Points on a hilly landscape, in no order, each with its height.
A ball rolls from a point to whichever of its 2 nearest points has the largest drop for the distance, and stops where none of them is lower. Distance is the straight distance between rows; heights are no part of it.
z_294 height 371: [154 139  86  66 125 123 139  84 101 156 124 113 144 172 129 167 131 145
 183  96 123  78 111 156 126 131 133  81 132 147  98 161  83 132 134 135
 128 139  97 146 165  69 132 180 143]
z_227 height 266: [129 123  61 122 132 127  57 114 155 183 173 122  36 111  73 153 163  95
 143 179 159 134 119 169  86 151 162  86 121  88  64 161 167  97 139 138
 103 137  96 150 103 124 140 154 141]
z_737 height 176: [188 109 169 102 106 110 146 123 123 139 141  97 194 151 154 112 120 143
 162 129  95  21  86 191 112 118 124  94 121 136 114 170 126 124 136 167
 110 120 109 114 158 137 150 144 120]
z_148 height 227: [136 123  73  95 143 165  67 121 116 188 165 145  63 129  89 158 150  88
 127 159 174 156 105 150 123 194 164 128 120 113  82 130 169 113 145 130
 104 133  97 147 100 117 148 109 159]
z_978 height 180: [148 151 131  77 103 190 157 116  98 136  91  99 139 142 134 180 137 128
 156  98  88 136  86 185 142 120  92  83 130 116 174 126 106  95 123 108
 164 174  85 111 190  57 112 110 105]
z_638 height 262: [141 142  97 177 110 152 140  77 130 144 135 151  98 116 105 150 159 134
 113 114 152 199 142  76 129  91 120 136 130 109 121 101  84  67 132 106
 117 125 125 180  94 104 109 131 105]
z_727 height 414: [132 138 128  86  93 181 161 130 123 128 127 167 186 163 136 145 121 118
 173 131 142 128 130  97 173 169 159 139 146 167 192  55 114 124 137  94
 147 119 160 124 167  70  88 120 132]
z_769 height 225: [119 131 115  74 129 189 118 141  95 128 117 144 122 136 147 141 124  88
  98 124 143 182 127 143 143 193 129 164 128 143 149  80 115 122 150 133
 130 122 118 120 130 134 114  98 148]
z_751 height 271: [111 144 160 155  93 127  55 187 112  90 120 196 132 119 121  46 144 133
 110 131 112 124 136  96 118 142 124 187 103 150 120 158 159 126 122 114
 159  89 140 178 111 150 158 138 141]
z_384 height 193: [119 117 143 168 137 109  71 129 144 161 170 202 110 124 121  60 143 155
  89 166 147 123 131  85 113 107 160 175 119 138  70  88 152 107 147 125
 125 111 136 177 101 133 129 119 135]
z_315 height 453: [175 121  83 133 161  97 161 104 140 169 121 104  99 136 122 173 117 147
 149 144 123  87 123 162 117 109 134  63 164 132  81 153 125 135 122 143
 117 162  59  96 139  71 179 117 157]
z_455 height 413: [120  89  77  84 124  63 139 134 100 134 113 111 164 124 160  82 119 152
 120 115 137 178 102  52 139 130 170 149 167 101 138  84 116 165 106 118
  48 136 135 146 108 146 114 139 186]
z_113 height 287: [122 112 157 163 117  96  84 191 127 130 144 107 186 157 130  72 132 149
 147 125  96  54 117 140 110 162 130 139 116 168  85 196 144 163  95 144
  85  94 138 131 115 155 157 168 140]
z_966 height 322: [111 142 160 205 113 108 109 157 141 157 152 145 173 157 117  72 139 172
 136 149  85  56 134 165  98 156 130 126 106 166  81 148 134 128 115 138
 106 115 142 156  87 157 165 156 115]
z_38 height 622: [ 82 155 136 185 128 136 114 194 128  75  64 150 153 124 179  78 128 126
 155 113 101  80 132 138 128 138  76 166 106 120 145 102 150 138 137 127
 113  94 146 181 101 160 135 147 180]
z_819 height 333: [156 106 167 143  91  99 202  98 116  93 113 129 205 107 150  67 118 155
 189 114  95  59 131 116 126  96 135 132 106 142 180 131 131 136 112 121
 116 100 173 110 158 158 143 148 113]
z_693 height 376: [140 123 142  86 127 126 123 158 103 128 146 109 128 131 144 132 113  95
 119 106 137 121 115 156 173 187 131 107 151 149 126 166 132 166 116 164
 134 108 123  78 147 130 140 148 160]
z_719 height 357: [139 152  96  68  99 126 160  89  94 159 116 125 161 169 117 177 103 146
 158  86 119  71 124 146 134 160 169  85 132 135 153 109 112 152 130 152
 128 156 101 143 185  66 132 145 163]
z_830 height 439: [145 125 146 154 103 187 142 115 154 128 128 179 127 156 127  67 123 128
 135 167 139 143 131  70 157 112 137 174 137 176 109 101 139  83 154  96
 168  74 161 160 121 103 108 114  82]
z_997 height 122: [ 83 126 140 141 197 161 145  89 174 128 104 118  68 112 131 194 149  82
  93 107 129 158 154 172 100  90  82 162 119 101  93 129 122  82 154 139
 131 156 139  91 126 130  93 132  96]
z_947 height 412: [183 124 113  77  76 156 202  71 140 126 140 129 181 157 141 155 122 130
 192 133 122 115 119 151 152 109 124  88 135 109 177  76  90  78 170 108
 133 135 141 125 140  87 117 125 111]
z_134 height 489: [141 110 131 140 129  85  89  94 119 144 143 122 127 119 127  59 151 160
 104 130 150 119 112 105 105 135 147 144 114 123  87 165  88 122 121 145
 108  99 130 164 136 163 137 173 161]
z_533 height 260: [131 120 134 122 125 179 124 180 122  88 110 174 177 144 155 118 115 109
 113 141 128 135 136 111 134 168 110 170 126 139 168  67 130 145 170 138
 146  87 132 137 111 134 134  98 131]
z_609 height 289: [ 97 112 150 169 134 131  94 157 151 161 153 157 129 149 107  75 142 183
 135 195  92  46 143 180  80 145 126 119  92 175  65 163 149 102 133 132
 145 104 134 156  92 128 150 158  92]
z_535 height 342: [ 69 177  97 105 106 158  78 140  58 118 161 128  80 120  51 161 120  99
 132  89 167 177 116 123 157 189 145 113 116 150 127 168 167 143 104 117
  97 140 101 158 153 103 103 121 165]
z_746 height 557: [108 124  77  86 167  78 178 114 105 112  72  80  71  88 141 116 106 136
 128  99 130 151 136 107 159 112 121 150 128 102 144 128 113 131  94 103
 103 125 148 124 152 151 113 157 161]
z_612 height 123: [117 110 123 136 114 165 118  88 126 157 142 126  95 152 129 105 185 107
  71 148 152 157 127 143 103 115 112 158 128 126  95 132 120  78 150 131
 165  72 154 148  80 153 119 113 107]
z_452 height 223: [112 160  88 114 135 134 168 135 151  82 101 110 138 124 111 151  83 160
 191 110 125 170 158  88 156 148 120 151 108 113 208  79 104 116  69  72
 121 143 142 117 159  96  99 135 166]
z_2 height 390: [ 97 114  31  87 137  91 127 148  77 129 128 100 161 141 134 126 130 111
 121  97 163 135 101  50 152 168 178 132 149 114 134 123 131 174 108 129
  76 139 126 130 134 110 137 152 209]
z_97 height 585: [127 122 135 111 143 110 180  98 189  92  66 131  93 112 159 111 127 172
 168 123 126 159 167 112 146  82 127 173 121 105 168  55 101 142 139 104
 109 127 176 128 123 140  79 131 118]
z_787 height 215: [147 115 113 141 124  79 107 155 128 164 160  79 111 114  94 127  88 124
 123 139 140 107 124 111 142 117 156  66 160 152  93 211 146 160  57 159
 124 144 110  70 165 138 152 145 139]
z_421 height 401: [ 98 119 151 190 125  73 147 149 127 119 144 117 164 147 166  74 120 147
  83  99 117  91 113 135 134 147 127 159 121 133  97 101 134 165 137 144
  74 124 155 129  90 163 139 107 179]
z_329 height 211: [124 125  96 153 115 166 126  78 131 172 163 148  96 146  90 156 174 121
  94 148 165 203 127  96 126  98 114 151 138 114  90 106 131  63 136 116
 131 123 134 172  74 125 106 109 113]
z_810 height 126: [109 149  75 119 132 136 126 148 106  73 120 142 148 113 114 138 104 138
 142 124 144 188 141  51 163 158 144 154 136 123 186 101 131 136  95  94
 108 141 107 137 160 119 118 120 175]
z_630 height 356: [136  89 168 123 141 110 163 175 104  91 106 102 169 107 141 130  88 131
 125 117  89 110 149 120 151 102 112  95 135 162 171 154 165 151  77 114
 157 143 130  70 173 150 143 128 105]
z_271 height 268: [101 135 124  94 117 159  43 219 107 117 160 191 160 164 121 121 150 105
 120 150 121 114 125 138 136 185 137 125 119 163 110 185 159 177 138 139
 149 118 108 133 112 139 165 126 114]
z_353 height 595: [129 104 160 128 139 128 161 144 211  71  67 146 130 105 157  92 107 160
 167 130 133 147 150 103 136 114 137 202 133 108 169  43 110 153 158 115
 105  87 177 146 125 138  88 115 131]
z_941 height 127: [128  90 135 174 164 140 125 104 156 167 155 182 139 137 123 106 123 163
 119 196 151 113 149 101 101 108 160 140 126 144  92  78 122 113 182 137
 127  98 132 164  99 118 151 114 109]
z_338 height 392: [137 112 126  62 140 143  96 158 124 172 135 153 121 148 149 144 124  96
 147 115 129 106 112 168 154 199 155 110 125 163 115 186 138 196 129 167
 121 121 113  78 148 102 159 161 145]
z_668 height 279: [158 139  99 150 124  76 149 130 124 145 125  25  92 102 134 125 104  97
 124 104 150 118  96 109 143  99 130  91 154 122 114 187 130 136  87 171
 133 122 123  84 165 136 132 171 158]
z_469 height 207: [192 112 194 116 123 129 159 129 124 165 135 126 164 145 152 136 124 119
 140 137  76  44 108 207 123 120 133  87 129 138 120 153 127 132 143 151
 151 129 128  99 127 122 165 124  94]
z_788 height 349: [ 67 158 167 166 168 155 109 136 187 120 116 173  71 125 122 154 136 123
 138 133 115 137 187 119 128  87  85 188  72 148  79 146 166  91 126  96
 174 121 161 151 100 150  81 123  65]
z_319 height 524: [116 138 108 114 130 116 118  68  88  99  87  94  63  90  93 125 150  98
 101 110 165 164  93 103 110 130 118 144 140  51 124 155 124 118 103 120
 101 124 133 193 125 134 110 160 182]
z_392 height 391: [153 111 135  88  90 178 110 126 106 168 120 129 154 164 114 151 175 125
 117 131  92 112  93 167 112 115  83  80 130 147 143 196  94 101 129 109
 168 107 121 148 128 129 113 148  45]
z_756 height 217: [119 139 136 105 114 184  79 166 132 153 141  99  34 116  99 155 133  91
 128 143 141 193 130 195 106 144 108 103 105 129 140 184 173 109  98 106
 171 151 109  83 127 147 129  89  68]
z_289 height 353: [ 73 160 159 182 151 172 150 102 182 127 125 131  87 127 124 188 134 139
 135 144 164 183 174  78 124  98 119 169  86 154 138  71 134  95 145  93
 152 142 135  93 142 111  62 126  56]
z_547 height 361: [107 151 130 112 143 101 113 161 101  83  68 156 123  77 143  56 144 182
 130 133  97 127 150  61 152 114 134 183  83 138 171 157 145 172 100 120
 137  83 142 141 170 154 153 155 137]
z_503 height 536: [117 144  85 108 124 148 113  82  96 103 101  79  86 114  89 173 114  93
 101 116 162 167  86 136  81 145  97 135 147  36 140 141 115 100 138 120
 122 136 112 179 116 119 114 130 171]
z_843 height 197: [110 130 133 129  91 167 101 129 135 173 162 131  93 145 117  99 182 108
  86 160 130 128 131 168  94 139 120 123 105 123  92 181 135 100 138 142
 188  76 136 158  79 147 148 132 102]
z_414 height 270: [111 162 174 181 135 147 162 121 149 141 105 121 142 146 163 177 154  92
 107 119  80  73 144 178 108  78  85  91 109 126 142 120 118 115 163 144
 198 125 151 100  92 122 118  69  60]
z_96 height 406: [163 106 121  91 130 164 105 127 128 205 138 148 108 160 113 155 161 141
 152 163 108 114 118 180 102 125 122  58 136 156  99 193 114 110 124 108
 150 143  92 125 116  95 144 150  40]
z_186 height 423: [174 131 119  72  71 111 192  88 136  98 129 118 194 138 155 126 131 130
 170 101 131  92 101 158 142  72 112  70 137  95 186  92  83  82 167 119
 119 128 127 100 157 106 120 128 125]
z_383 height 426: [150 113 166  88  96 207 164 128 105 119 128 162 200 124 111 135 120 126
 185 156  98 108 124 107 159 139 131 115 133 155 193 109 122 124 131  97
 172 118 166 145 171 102 102 122  73]
z_833 height 326: [114 101 137  71 141 121 173 148 100  86  93 112 175 107 156 136  96 136
 170 100  91 114 138 119 173 114 128 110 118 134 193 123 130 117  74  86
 146 140 151  89 206 130  97 150 139]
z_616 height 237: [150 135 168 167 110 126 159 109 143 152 140 118 145 151 155 132 142 128
 105 119  99  70 120 201 105 106 112  99 115 120 115 132 100 116 172 155
 156 128 132 114  88 121 152 101  88]
z_761 height 399: [161 122 119  99  97 177 190 104 142 128 126 124 150 155 146 164 111 123
 165 135 131 162 126 132 166 143 117 134 125 112 181  56  91  76 157  90
 137 117 139 120 145  94  86 120 116]
z_5 height 421: [124  81 111 109 127  75 164 162 106 107 122 110 168 133 188  64 124 130
 104  97 127 133 112  97 155 132 141 159 149 137 126  94 127 164 125 134
  69 110 156 107 120 161 132 130 176]
z_496 height 317: [ 92 160 106  93 112 139  31 161  76 145 161 135  99 135  50 163 122 126
 129 111 162 157  95 132 123 181 143  91 122 168 141 195 155 165  96 124
 125 157  91 144 173 124 122 129 128]
z_914 height 615: [116 129 131 198 116 139 128 196 151  43  75 156 177 129 195  67 142 156
 160 113  98 118 134  80 136 122  96 186 143 116 158  86 153 185 160 112
  76 104 160 142  88 144 145 116 168]
z_688 height 329: [136 108 110 148 146  61 139 130 135 127 117  41 102  98 158 116 113 103
  71 106 157 124  94 150 127 121 136 112 160  97 111 142 139 155 134 177
 107 115 142  72 128 164 128 137 183]
z_974 height 374: [ 87 155 107 131 141 126 123 140  84  81 135  87  59  86  83 163 103 107
 143 100 151 191 121 119 154 168 114 135 112 105 129 156 155 107  77  81
  92 137 114 134 161 118 106 123 161]
z_797 height 428: [135  97  58 112 178  96 103 134 119 131 142 125 104 103 106 164 102 134
 135 157 145 107 119  90 130 161 156  98 125  98  91 121 156 133 110 119
  67 126  71 175 127 110 155 135 190]
z_510 height 546: [175 160  68 123 104 127 122  90 118 133 110  74  91 130  88 161 135  93
 110 110 138 130  75 144  96 128 112 102 165  60 101 181 106 115 131 170
 128 141  71 156 137  94 144 121 173]
z_633 height 261: [146 135 164  79 110 187  83 183 130 156 125 132  83 129 144 148 124  80
 119 134 106 147 113 202 131 180 116 108  97 149 161 177 156 161 116 108
 181 143 115  90 131 133 134  90  75]
z_144 height 341: [115 161 139 156 123  83 100  98 151 134 167  86  44  95  96 139 157  83
  79 126 153 138 125 166 103 111 135  90 164  97  96 175 134 135 111 167
 153 142 140  86 121 132 118 140 139]
z_322 height 250: [103 115 124 143 136 133  95 139 154 183 176 162 106 143 113 107 147 143
 107 194 102  89 158 171 106 141 150 109  94 151  69 150 153 116 142 142
 172 117 121 142  74 147 166 114  62]
z_164 height 310: [103 144 142 158 113  97  59 199  99  78 111 151 146  97 142  43 163 158
 106 119 104 118 122  66 127 140 137 181  99 127 146 188 162 164 105 132
 131  94 134 141 131 165 158 159 151]
z_266 height 389: [152 106 145  70 133 132  98 123 110 169 126 128 128 156 124 153 144 168
 181 147 134  74 116 187 112 144 123  71 132 165  85 204 103 131 130 126
 127 125  98 120 152  92 125 201 101]
z_825 height 124: [143 169 133 144 129 160 164 137 124 108 112  82 102 133 129 192 119 128
 160 100  92 175 125 163 138  98  60  92 144 119 149 121 124  81  99 102
 130 181  76  91 176  71 121 101 111]
z_433 height 243: [100 121 100  99 125 161  52 183  91 111 172 202 162 156 117 121 154 109
 107 157 144 139 132  86 148 176 149 143 121 158 124 165 143 158 157 135
 134 139 103 131 144 123 174 116 144]
z_380 height 383: [ 92 136 171 207 130  73 130 134 136 108 119 140 125 103 158  78 133 145
  83  98 114 123 133 121 108 135 122 180 116 126 108  75 138 173 126 131
 105 115 162 142  71 155 133 106 170]
z_530 height 438: [181 128 122 105 102  84 185  75 143 126 139  90 178 154 168 112 135 160
 124  90 134  95  96 178 119  67 114  75 142 105 131 106  90  94 166 154
  92 153 123  98 134 122 133 134 147]
z_362 height 360: [154 128 143 115 131 110 129 144 133 129 124  91 104 115 145 120 111  88
  93 110 136 105 111 196 130 164 125 123 154 114 121 147 124 155 146 185
 134 110 122  89 109 153 151 136 161]
z_127 height 367: [145 137 129 121  95 150 132 110 100 134 116 138 146 138 124 140 162 139
 136  96 111 145 115 123 140  96 101  97 138 138 135 169  57  81 126 116
 158 120 115 162 147 125 118 175  70]
z_484 height 210: [129 109 145 176 179 110 130 109 140 128 158 184 165 109 107 102 114 179
 153 184 119  81 153  88 119 108 164 142 134 170 115 137 138 133 136 135
 125 139 132 138 132 119 180 147 109]
z_792 height 30: [143 174 101 133 148 202 146 130 125 133 110  71  67 136 135 192 126 106
 125 117 132 191 105 174 105 131  74 122 124  91 140 106 123  77 122 124
 129 177  73  89 144  80 129  82 125]
z_110 height 358: [ 65 156 166 174 155  60 112 134 138  85 108 157  88  83 160  98 138 139
  97 104 116 137 176  97 133 117 127 188  98 137 102  93 159 171 117 122
 125 123 153 112  89 157 120 106 148]
z_261 height 553: [191 165  62  80 101 134 149 102 128 150  90  70 109 164 119 152 114 113
 131  79 125 120  74 174 110 139 127 109 161  95 112 146 114 138 142 151
 122 165  67 129 162  76 161 109 197]
z_738 height 38: [108 124 134 168 143  70  73 173 122 104 185 145 115 102 121 124 139 100
  75 144 133 144 150  88 145 136 174 119 128 131 114 148 166 147 107 155
 113 143 129  82 121 178 156 118 148]
z_438 height 145: [111 139 125 164 174  78  82 149 124 108 169 134  99  82 107 163 123  99
  65 143 166 171 153  90 116 130 154 139 123 104 129 109 153 146 118 160
 113 157 115  86 123 172 135  84 148]
z_150 height 209: [181 160 144  66  97 189 142 121  98 189 105 110 125 167 139 164 148 108
 152  90  99 131  74 188 139 144 125  67 126 131 150 158 122 144 118 121
 160 178  89 107 172  60 135 112 111]
z_431 height 380: [165  95  95 107 120  78 216  86 145 135 131 110 213 135 145 101  83 147
 171 121 140 102 136 102 145  92 164  99 171 125 167  63 123 130 113 118
  78 146 143  93 133 133 151 124 159]
z_302 height 427: [132 145 157 170  95 187 145 143 149 148 141 173 122 169 127  94 135 141
 125 159  97 132 138  94 150 118 113 152 121 181  99 125 166  73 137 104
 181  67 159 158  78 126 107 105  70]
z_764 height 332: [115 133 150 175 124  79 150  52 141 155 145 131 141 136 131 105 135 168
  97 109 153 143 128 101 104  78 145 137 131 118 115  80  72 156 163 129
 109 133 160 151  94 134 111 107 124]
z_921 height 286: [152 121 140 116 139 181 153 165 132  75  97 151 208 117 160 152  97 103
 155 141 100 103 144 143 136 154 115 138 131 117 206  86 136 148 147 150
 156 104 130  98 157 137 148  87 128]
z_388 height 232: [103 138 150 190 101 104  58 150 155 144 157 191 120 106 113  18 152 146
  85 158 106 106 124 116  92 121 150 173 102 141  81 120 180  96 125 115
 135 106 142 187  80 136 156 133 145]
z_891 height 253: [158 140 167 177 140  89 169  88 131 117 134 119 153 116  98 128 109 154
 129 115 114 105 158  88 123  70 147  88 153 152 155 136 100 141 105 132
 162 166 140  88 156 118 144 111  90]
z_631 height 114: [113 129 116 154 139  61  67 173 141 141 193 112 106  99 113  98 137 101
 107 151 138 119 136  92 139 135 163 110 138 136  92 189 165 163 100 167
 109 122 136  80 118 158 149 164 147]
z_174 height 281: [137 126 144  85 107 190  84 212 122 145 138 162 141 143 131 151 120  84
 123 132  95 118 114 178 139 209 133 109 107 176 150 174 169 177 113 106
 162 138 122 105  98 141 145  99  86]
z_473 height 362: [108 113  77  83 125 121 137 139  85 107 131 120 213 161 160 133 142 128
 111 104 147  95 144  78 144 155 165 114 140 138 152 132 128 192 118 169
 112 142 126 102 177 113 151 142 169]
z_772 height 144: [182 143 113 124 139 173 157 111 113 178 158 134 110 155 119 160 122 113
 134 140 128 168 131 153 149 152 132 109 138 145 102 117 105  86 130 116
 127 158  98 110 126 104 145 104  98]
z_904 height 230: [150  95 145  92 132 102  97 148 127 139 134  92 202 160 147 104 119 152
 160 123 117  24 104 158 120 166 142 106 113 167 101 206 137 173 120 181
 118  90 122  90 160 146 160 166 144]
z_160 height 471: [146  98 116 143 140  77 107  94 138 166 154  86 132 147 134  97 130 162
 106 135 154  85  97 159  88 127 128 124 125  94  82 155  84 115 157 164
  85 114 120 144 123 150 134 166 167]
z_852 height 405: [149 106 180  82  78 149 129 160  94 134 120 139 167 161 118 129 129 124
 121 120  85  82 101 166 130 137 100  98 118 166 137 166 121 138 133  80
 178 112 154 179 106 128 112 136  69]
z_809 height 452: [127 114 182 142 167 178 167 145 164 107 117 134 128 112 143 175  96 133
 168 149  81 141 171 140 161  89  81 136 105 141 149 106 126 101 132  85
 154 150 150 118 163 118  78 122  51]
z_493 height 363: [126 113 159 129  98  99 184  89 158 130 132 117 165 144 160 125  98 170
 137 123 145 176 119 140 106  77 139 129 168 102 147  45  87 134 180 138
 106 133 156 150  83 147  86 100 117]
z_842 height 572: [112 117  92  89 147  74 195  97 134 110  66 101  80  97 147 112 130 176
 157 111 118 178 152  97 145  90 121 168 131  73 169  76 110 133 119  94
  86 128 166 141 119 164  97 150 158]
z_18 height 340: [146 115  93  65 125 136 138 113 102 130 120 136 207 165 141 126 113 131
 144 111 140  83 123 127 127 161 155 106 149 134 174  98 115 157 133 171
 114 137 110 117 165 112 154 132 173]
z_497 height 216: [102 122 137 152 140  96  82 110 129 146 156 171 100 105 103 154 141  93
  50 149 179 192 134  97 116 134 166 153 135 112  91  60 173 125 142 143
  96 154 129 140  92 162  92  82 147]
z_64 height 275: [102 117 160 131 178 141 134 155 121  82 121 144  85  97 143 131  99 116
 111 128 115 131 170 155 145 131  98 158 115 130 117 132 126 119 121 137
 147 113 138 122 143 166 120 127 122]
z_519 height 415: [128 129 188 143  91 153 135 180 116 128 120 174 136 147 121 114 118 131
 126 148  85 100 136 143 137 121  87 119 121 181 133 140 156 118 122  86
 177 102 164 182  79 146 112 114  55]
z_171 height 318: [ 73 148 163 170 177 136 113 160 166  84 100 172  92 101 138 123 118 116
 123 131 107 121 195 127 133 108 106 199  82 132  90 117 161 134 119 119
 159 125 153 156 102 164 104 112 114]
z_821 height 283: [ 81 130 168 165 132 124 122  83 176 131 112 136 114 109 127 158 131 120
  80 145 171 194 143  86  77  90 131 181 120 112 131  61 118 156 186 131
 163 118 144 149  78 153  64  82 101]
z_359 height 506: [125 135 124 102 108  92  91  87  85 124 107 100 115 109 112  76 171 137
  93 116 172 133  84  96  94 151 136 162 119  94 119 155  94 135 121 141
 100  94 140 181 148 158 107 180 186]
z_675 height 311: [150 108 162 120 100 121 163 147 117  74 116 134 229 124 167  90 113 121
 168 122 104  49 126 130 136 138 108 137 114 123 190 109 134 154 145 145
 122 101 150 115 149 144 151 124 141]
z_439 height 277: [109 158 135 144 129 120 125  92 156 181 141 113 116 150 148 144 192  74
  62  98 130 115 122 198  92 110 124 104 122 134  93 140 104 121 180 166
 157 138 145  92  61 107 143 100  99]
z_557 height 319: [ 96 141 139 179 141 157 149  84 190 130 109 110  96 124 130 197 130 120
 100 151 173 181 163  89 113 102 110 183 109 129 143  51 122 112 180 116
 156 132 138 120 109 123  62 102  81]
z_125 height 282: [134 149 118 116  86 125  58 148 122 142 175 105  63 121  43 148 125 123
 148 142 151 168 121 142 124 130 134  75 133 140  91 217 150 118 102 111
 122 151 100 135 147 140 126 143 107]
z_558 height 605: [106 114 157 182 130 117 158 180 209  49  53 149 153 109 168  91 131 168
 170 126 105 117 162  82 138 104 135 201 125 129 177  38 141 194 140 123
  83 115 180 122  98 139 120 103 131]
z_104 height 148: [125 158 110 142 139 186  89 128 102 145 147 100  50 115 102 175 131  91
 121 153 156 205 126 174 108 148 114 131 103 119 139 136 166  85 109 131
 144 153  84  82 133 131 127  79 116]
z_393 height 455: [159  99 110 131 127  77 146  56 140 150 141  95 144 158 144 115 140 188
 131 113 150  86  94 162  96  81 132 103 142 100  94 128  71 109 169 151
  64 137 100 148 121 124 131 163 151]
z_868 height 212: [108 135 146 113 219 181 123 131 165 118 122 105  83 123 143 179 107  89
 115 127 104 152 174 184 140 120  81 182 106  97  91 128 134  89 134 127
 127 149 132 105 162 148 102 134 116]
z_617 height 265: [150 118 121 121 140 100  79 148 122 146 183 139 108 126  51 146  96 137
 141 168 136 115 142 129 132 124 151  67 145 160 105 191 153 133  73 133
 123 175  88 114 144 134 163 128 111]
z_309 height 411: [115  96  51  93 163 105  99 145 105 147 136 111 119 125 120 153 108 122
 148 118 156  93 117  90 156 169 169 106 148 130  91 154 142 177 108 135
  89 119  87 130 148  90 149 157 202]
z_349 height 189: [138 131  87  91 141 163 120 114  92 173 148 133 112 159 122 140 109 103
 132 128 163 169 121 139 141 193 140 130 130 136 113 106 120 123 139 125
 114 144  89 139 119 101 138 106 156]
z_347 height 627: [ 92 148 173 177 125 124 108 204 109  92  84 140 154 135 162  92 125 118
 142 115  83  72 143 168 143 137  66 121 114 149 133 119 156 131 103 125
 131 107 133 166  90 170 132 157 142]
z_864 height 359: [170 113  87  79 116 116 158 104 134 123 117 101 194 150 132 133  70 134
 155 122 142 136 118 116 130 137 149 105 172  91 186  65 102 137 138 137
 113 138 107 130 130 126 144 106 176]
z_363 height 300: [162 132 175 170 117  64 194  90 119 117 127 123 178 108 140  82 114 169
 159 112 106  75 145 104 125  75 143 106 125 143 157 137 115 146 101 133
 129 132 157 104 149 142 164 130  94]
z_106 height 246: [ 80 121 174 169 138  94  91 115 147 122 125 157 101  85 125 143 143 111
  57 149 167 199 136  82  98 111 144 202 134 101 112  45 182 145 149 129
 125 143 144 154  83 175  72  88 139]
z_22 height 229: [ 57 152 153 160 161  92 138  70 149 112 123 140  83  96 134 159 178 103
  77  82 145 163 153 131 109  86  98 145 118 131  98 111 101 108 151 135
 162 143 153  93  95 116  90 119  97]
z_425 height 542: [119 121  78 107 160  83 141 117 103 111  73  47  73  62 133 115 121 107
 109 100 155 142 102  82 131 116 125 149 130  61 139 150 144 139  87 121
  93 123 133 151 154 149 115 167 182]
z_906 height 198: [168 128 143 143 137 148 162 108 117 134 151 135 146 140 107 146  93 138
 135 148 122 138 155 123 132 102 138  90 149 141 148 115 104 106 122 128
 159 157 104 102 146 115 149 108  90]
z_995 height 437: [146 122 183 135 113 191 176 134 139  81 110 144 166 106 122 142 106 142
 180 145  96 119 140 112 144  97 105 127 133 144 193 121 113 121 123  89
 173 124 169 150 166 117 105 138  54]
z_954 height 320: [118 128  94 158 112 176 156  95 141 111 102 151 105 124 128 150 172 136
 142 101 124 183 140  98 137  75  99 120 132 111 167 120  66  69 129 112
 127 100 141 151 127 121 100 156  74]
z_270 height 296: [106 123 162 163 136  67 135  58 130 151 147 130 102 110 126 114 169 132
  66  97 156 163 121 111 111  95 131 157 135 107  88 102  82 123 146 142
 119 146 151 144  86 132 109 126 135]
z_120 height 285: [116 136 122 108 154 150 174 129 140  96 100 101 138 109 134 157  87 168
 206 118 105 155 147 123 162 113 113 128 114 112 192 106 116 102  68  72
 137 167 138  95 205 106  93 141 132]
z_687 height 244: [136 114 152 158 143 128 124 146 123 109 164 204 175 113  97  92 101 152
 149 174 125 134 145  57 144 123 152 148 146 163 135 135 150 128 117 123
 137 137 134 139 145 136 166 134 110]
z_918 height 199: [111 130 114 113 129 141 101 184  91  69 148 179 177 116 121 115 122 131
 129 136 132 163 144  47 165 156 148 154 135 149 167 149 143 144 109 118
 135 145 114 115 154 129 156 111 126]
z_920 height 443: [155 103  69 131 166  95 155  95 134 143 132 102  96 133 101 191  89 150
 144 126 119 116 121 131 115 128 139  96 144  99  72 136 125 119 124 119
  89 149  67 141 120  77 165 105 173]
z_722 height 382: [161 112 107 120  92 165 178  97 167 146 126 128 146 159 143 135 114 128
 135 147 157 187 135 111 133 116 126 153 165 121 149  35  96  95 169 107
 129 111 155 153  97 119  80 102 113]
z_865 height 303: [142 129 107 137 131 111  80  93 159 169 185 111  59 115  92 137 165  88
 108 163 146 129 139 172 101 122 153  86 155  95  61 166 119 114 132 170
 126 141 113 126 101 122 136 168 134]

Where does a ball stop that starts at each point below?
z_852 => z_612
z_914 => z_319
z_160 => z_997
z_289 => z_738
z_675 => z_772
z_995 => z_997
z_421 => z_997

Call two points neighbours if one is among the 2 nearest of the other. Go from one point of each pair to the other, from neighbour to neighbour, staying as low as possible. Name the highest point that can't be avoided.
z_792 and z_810 => z_174
z_737 and z_612 => z_966
z_997 and z_738 => z_289
z_810 and z_941 => z_687
